Each row is a point on a tangle of strands that fork and nearly touch. The rows are in no order.
Two points are linked if the straight distance between their rows is under 96.3. Some points are linked to none.
j_174: [ 32  -1 -17  29  -7 -28 -36  13  17  -5 -19 -26 -11 -10  -7  15  47 -20
  -6  -3  38 -33   7]
j_702: [  8  62  36  32 -34   2  12   2  13  14  25 -17 -33  -3   9   3  20 -33
  38 -23  15   8  -2]
j_617: [ 39  15  -6  20  18  -8  -4  22 -10  16 -11   6 -25  10  -8 -55  58 -13
  64 -19  60 -17 -22]
j_346: [-37   4   5 -24  19   1  57   3  12  25  -1  -7  -9   9  12  -5 -55 -25
  38 -12   6  46   9]
j_859: [-27  23   4   1 -42 -19  -4 -12  -3  -3  -2 -27  13   8   3   5   5   3
 -44  11 -44 -47 -29]
j_923: [ -5  43 -48   8 -40  -9   4 -34 -39  -6  38 -20  24 -16 -13 -20  27   1
  19 -31  23 -28 -16]
j_196: [ -9  43  35 -16  24  11 -34 -17  11 -22  31  45  -7  10  11 -36   1   7
 -42  12   4   2 -16]
j_309: [ 16  10 -24  18  24  51  25  29 -10  39  19 -19  -8  32  38 -24 -26  27
  40  36   8   0  27]
j_235: [-14  15 -53   8   8  11   8   3 -15   4   3 -20  11  20  18  -8 -18  19
 -19  32  11 -41  -3]
j_378: [ -9 -12  11 -12 -14 -40 -14   0   7 -15 -18   5   6  11  -6   2  -4   8
 -46  14 -32 -18 -17]
j_503: [-40 -24 -13 -29  25 -10  56  23   3  23 -24  -5  -8   3  14  19 -67   4
   7  11   1  37  13]
j_840: [ 33 -12 -20  32  30  46  -8  36   4  23  -7 -17 -13   5  25  10 -12  30
  10  30  18  -5  35]
j_152: [-43 -11   3 -24   9  -1  50  40   6   9 -30 -28  -6  -6  28  46 -67  12
 -31  22 -16  25  24]
j_414: [ 29 -45  12   8  24  25 -14  31   0  -6 -23 -17  12   3  -4  12  32 -46
  15  16  25  -2 -21]
j_241: [  9 -27  29 -16  16 -21   5  22  41   9 -36  14 -27  11   7  11 -26  59
 -11  16 -33  28  32]
j_642: [ -5   5 -10 -21   0 -70 -16 -14  30 -22 -11  14 -25 -15 -11   9  14  -5
 -24 -30  41  22  25]
j_409: [ -1  33 -25   8 -35   7  -6 -49 -43 -19  45  18  22   1 -13  -8  18  17
  -6 -18  -3 -25 -21]
j_215: [-54  23  18 -26  24  -2  52  -5   6  16  15  -5  -5  36  20 -29 -48 -16
  13   7 -10  12 -13]
j_198: [  0 -26 -18 -22  30 -48  -1  -4  28 -10 -30  12 -13   1  -9   0  -8  15
  -6 -14  39  18  26]
j_614: [-24 -60  -6 -15  15   2  20   9 -21   0 -29  -7  36   8 -10  11 -17 -13
  -7  13 -27   2 -27]
j_209: [  2  16 -18  15  -7  46  36  -2 -39  27  28  -4  16 -10  -2  -1 -15 -20
  44 -24   3  22  -1]
j_759: [-37 -30  34 -13 -11   4  39   3  -5   3 -24 -20  28   7  -5  12  -7 -56
   3   0 -43  -1 -43]
j_202: [ -2  -8  -1  -2   5 -67  -5   1  32   2 -27   2 -15  23   1 -20   1  32
 -10  10 -21 -30  -7]
j_799: [ 26 -27 -54  28   7  45  -8   3 -19  12   1  -6   2 -27   2  30 -14  34
   1  14  26   4  47]
j_253: [-10  18  44 -23  44  21 -18   7  10 -16  17  34   7  43   6 -48  -4  -2
  -9  24   2  -2 -25]
j_148: [-29 -44 -44 -21  22  10  10 -13 -34 -10 -15  13  28  -6 -18   8 -22   3
 -16   4  -3   2 -10]
j_358: [ 22 -11 -19  -8  47 -32 -15  13  21 -12 -28   3 -19   4   0  -8  17 -17
  11 -12  87  -1  15]
j_432: [  7  -6  54   7   1 -17  18  24  31   5 -17   5 -34 -11  -6   9  26 -34
  37 -25   5  42  11]
j_320: [-12  35 -61 -14 -12 -41   3 -27 -24 -25  24 -24  13 -20 -10 -13  15   4
  -1 -30  56 -23  -7]
j_410: [ 12  28 -14   2   8   4  -6 -12  -1  -8  25  17  -3 -19   9  12   2   2
   4 -12  43  27  30]
j_183: [ 11  30  -6   1  22 -27  11  22   7  14 -12 -11 -25   6  13 -36  27 -32
  42 -17  88 -12  -7]
j_932: [ 18 -14   8   0  25  53 -50  26  17 -15   6 -11   6 -20  16  20  -5 -16
 -47  38   0  13   9]
j_560: [ 29 -22 -35  16  -5 -10 -15 -25 -21   9   9  32   8  -9 -27  -7  22  48
  23 -17   9  -6  15]
j_663: [-49  49  30 -21  -6   6  33 -31  -7  -6  24   1  16   9  10  -7 -35 -29
 -17 -12 -18  16 -14]
j_977: [-11   5  20 -14  31  27  -6   8  13  -9   8  -5   7  46  17 -37 -18   8
  -7  48 -21 -20 -19]
j_224: [-18 -31  15 -33  38  51 -20  22  -7  -5  -5  -1  22  13  13 -17 -38  20
 -47  56 -33 -10 -18]
j_957: [ 20   4  21  45 -52  -8  -7  12  18   7  -6 -32  -5  -8  -5  34  37 -30
   0  -1 -32 -27  -8]
j_195: [ 17 -47  37 -12  20 -22 -54  10  28 -26 -26  15  -2   4  -8  -5  45 -25
 -18  16 -14   0 -20]
j_722: [  7  -1   2  30 -63 -31  24   5  15  17 -20 -41 -18 -14 -12  21  17 -41
  26 -29 -15 -17  -8]
j_708: [ 12  11 -14  13  20  22  37  16  -3  41   1 -10 -20  54  25 -56 -22  28
  55  18  -5 -13  11]
j_35: [  5  21  30  -7  42  24  -4   8 -10  -9  21  36  -4  35   1 -56  35  -9
  33   9  32 -10 -36]
j_146: [-17   6  -4  -3 -56  -3  22 -16  -4   8   7  -6   8 -35   0  56 -22  24
 -18 -26 -51  28  22]
j_563: [-24  -4 -49 -32   7  11 -17 -40 -43 -28  24  22  34 -23  -7   8 -23  16
 -47  -1  14   2  -9]
j_662: [-19  45   0   5 -14 -38  10 -15   4   8   6 -26 -25  40   3 -46  -2 -10
  18  -5   9 -50 -24]
j_205: [-11   6  17  10 -35  31 -11 -14 -24 -11  18  -6  30 -22  -9  25  21 -38
 -13  -4 -47  -4 -25]
j_172: [ 11  60   4  27 -22  34  22   0 -18  22  38 -18 -12  -9  13  -6  16 -34
  51 -24  27   8   0]
j_488: [  6 -29  36 -15  19  -4  11 -12  21 -10  -3  48 -12 -10  -6   5  -5  17
  15 -29 -12  62  27]
j_449: [ 11  14 -45   1  -4 -31 -36   8   3 -15 -16 -30   8 -12  -5  13  27 -15
 -41   2  41 -43  -9]
j_876: [  9 -21   0  28 -42  22   4  13 -23  17 -13 -28  26  -6 -11  30  13 -14
   2  11 -56 -35 -19]
j_978: [-15 -14   9  -7  14  48 -12  11  -2  -3   5   4  18  -9   8  17 -37   5
 -33  29 -24  20   3]
j_429: [ 36 -45 -34  15   3  20 -24  -7 -22  -7  -6  20   8 -26 -13  17  14  29
   5 -18  16   3  24]
j_848: [-21   3 -16 -22   0 -12   8 -23 -28 -31   0   6  23 -19 -13   6  34 -53
   1 -21  22  11 -28]
j_807: [ 36  25  -1   9  14  50 -64  13  13 -17  13  -1   9 -34  20  28   5 -21
 -38  26  37   8  14]
j_516: [ 15  -7   6  16 -15  54 -13  -8 -44 -25  12  17  42 -17 -13  22  29 -37
  -1   3 -18  -2 -23]
j_508: [-36  16 -43 -24 -17 -10 -16 -42 -44 -25  25   4  43   2 -24  -7  -8  22
 -38  -2 -11 -34 -21]
j_860: [ -4   5  -4   9 -50 -49  28 -17   1  22   3 -10 -18 -12 -15   6   7   4
  28 -42 -14  -4  11]
j_305: [ 19  -5  28 -13  13 -19 -35 -29  21 -25  15  60 -21  -3  -9  -9  18  41
 -14 -13 -12  31  19]
j_699: [ 16 -21  18  -3  15 -28   9  -4  24  14 -17  15 -22  41 -15 -44   9  36
  35  -4  -9 -18  -7]
j_762: [ 34 -41  23  17   8 -13 -29  24  20 -22 -32 -11  -4  -4 -13  16  54 -34
  10   1  11  -5  -5]
j_177: [-11   3 -43   1 -18  40  35 -26 -50  13  33   6  21 -37 -14  16 -25   4
  25 -31   2  38  20]
j_933: [-10  -6 -19   9 -49   8  26 -29 -35 -17  26  17  23 -41 -17  44 -16  14
  -2 -44 -25  34  16]
j_766: [ -1  23   3 -24  19 -19 -58 -29  12 -36  20  49 -10  -7  -3  -5  -5  28
 -50   0  12  15  13]
j_454: [-22 -13  56  -2 -24  -5   4  15  22   2 -28 -34   1  -1  -5  22  -3 -42
 -15  16 -63 -13 -31]
j_452: [  4  17 -66  -8  10 -43 -22 -15   0 -20  -1 -15   3  -9  -2  -6  11  14
 -22  -7  74 -28   3]
j_468: [ 25 -33   4   9  27  54 -17  15 -26 -14  -5   6  36   4  -6  -1  31 -29
  11  25   6 -10 -32]
j_216: [ 12 -33  -7  11 -48 -21   3   7  11  13 -19  -8  -7 -39 -12  63  -6  32
 -24 -13 -34  19  42]
j_58: [-21  35 -10 -10  -4 -20  25  -2  22   6   1 -12 -19   9  24   0 -43  34
 -19   8   4   8  33]
j_243: [-31  10 -21  -8   5  27   6  27   3   3   4 -21   2 -16  32  48 -42  -3
 -51  34   1  13  23]
j_943: [-16 -19  51 -28  23  -8  15  -4  31  -5  -7  27  -2  17  -6 -11 -14  -5
   9  -1 -34  30  -5]
j_757: [-19  -4  56 -33  23 -15   1  -5  46  -6 -12  25 -22   8  19  -3 -38  34
 -30  18 -39  42  15]
j_756: [ 33 -35   5  19  -6 -13   0  23  24  20 -29  -4 -14  -6   3  28  -3  42
   1   0 -25  10  40]
j_57: [  0 -47  33 -23   0 -14 -49   6  11 -17 -27   5  11  -2  -8 -10  21 -13
 -50  27 -39 -16 -31]
j_829: [ 10  19  68  29 -17  15  24  24  22   9   6 -21 -26   2   4   7  24 -49
  42 -10 -10  11 -14]
j_396: [ 42  20 -23  32  -6   6  -4   8 -18  34  18   6 -22   5   1 -46  29  18
  61 -19  34 -17  16]
j_985: [-19  39 -16   3 -35 -56  34 -17  10  24   0 -29 -27  17  -4 -13 -10  -4
  23 -29   4 -33  -3]
j_471: [ -5  -9  52   8 -27  18   1  32  36   7 -19 -35  -1 -11  12  45 -21 -24
 -22  17 -57  12   0]
j_356: [ 28   1  -8  12  21  42 -47 -22  -7 -10  17  41  11   6  -4  -2  -4  54
 -20  31  -5  -9  12]
j_401: [ 34  -3 -12  34 -26 -10  -7 -14 -26  16  13  24 -11  -5 -32 -33  34  22
  59 -39  -8 -14   1]
j_806: [  7   6   5   3  25  -6  21  -5   0  34  12  24 -25  50   4 -68 -10  34
  44   7   8 -10   4]

A fork is a point with three links. Follow the links from the first point to the second and name the forks in between, in order.
j_957; j_614 => j_762
j_563; j_806 => j_762 j_378
j_216; j_807 => j_253 j_978
j_172; j_224 => j_253
j_358; j_414 => j_378 j_762
j_977; j_215 => j_978
j_152; j_172 => j_978 j_253

A fork is a point with three links, a tip a point with one. Leave the first point through the second and follow the links. Name the first fork or tip that comes.
j_414; j_468 => j_662
j_806; j_708 => j_642
j_617; j_396 => j_378
j_663; j_215 => j_978
j_957; j_876 => j_762
j_146; j_933 => j_432
j_702; j_172 => j_253

Name the points in between on the shortest way along the links from the first point to the second, in order.
j_198; j_806 => j_358 j_183 j_617 j_396 j_401 j_560 j_429 j_799 j_840 j_309 j_708
j_452; j_799 => j_449 j_174 j_762 j_195 j_57 j_378 j_202 j_699 j_806 j_708 j_309 j_840
j_216; j_196 => j_756 j_241 j_757 j_943 j_488 j_305 j_766
j_859; j_516 => j_378 j_57 j_195 j_762 j_414 j_468
j_756; j_172 => j_216 j_146 j_933 j_177 j_209
j_305; j_932 => j_766 j_196 j_253 j_977 j_224 j_978
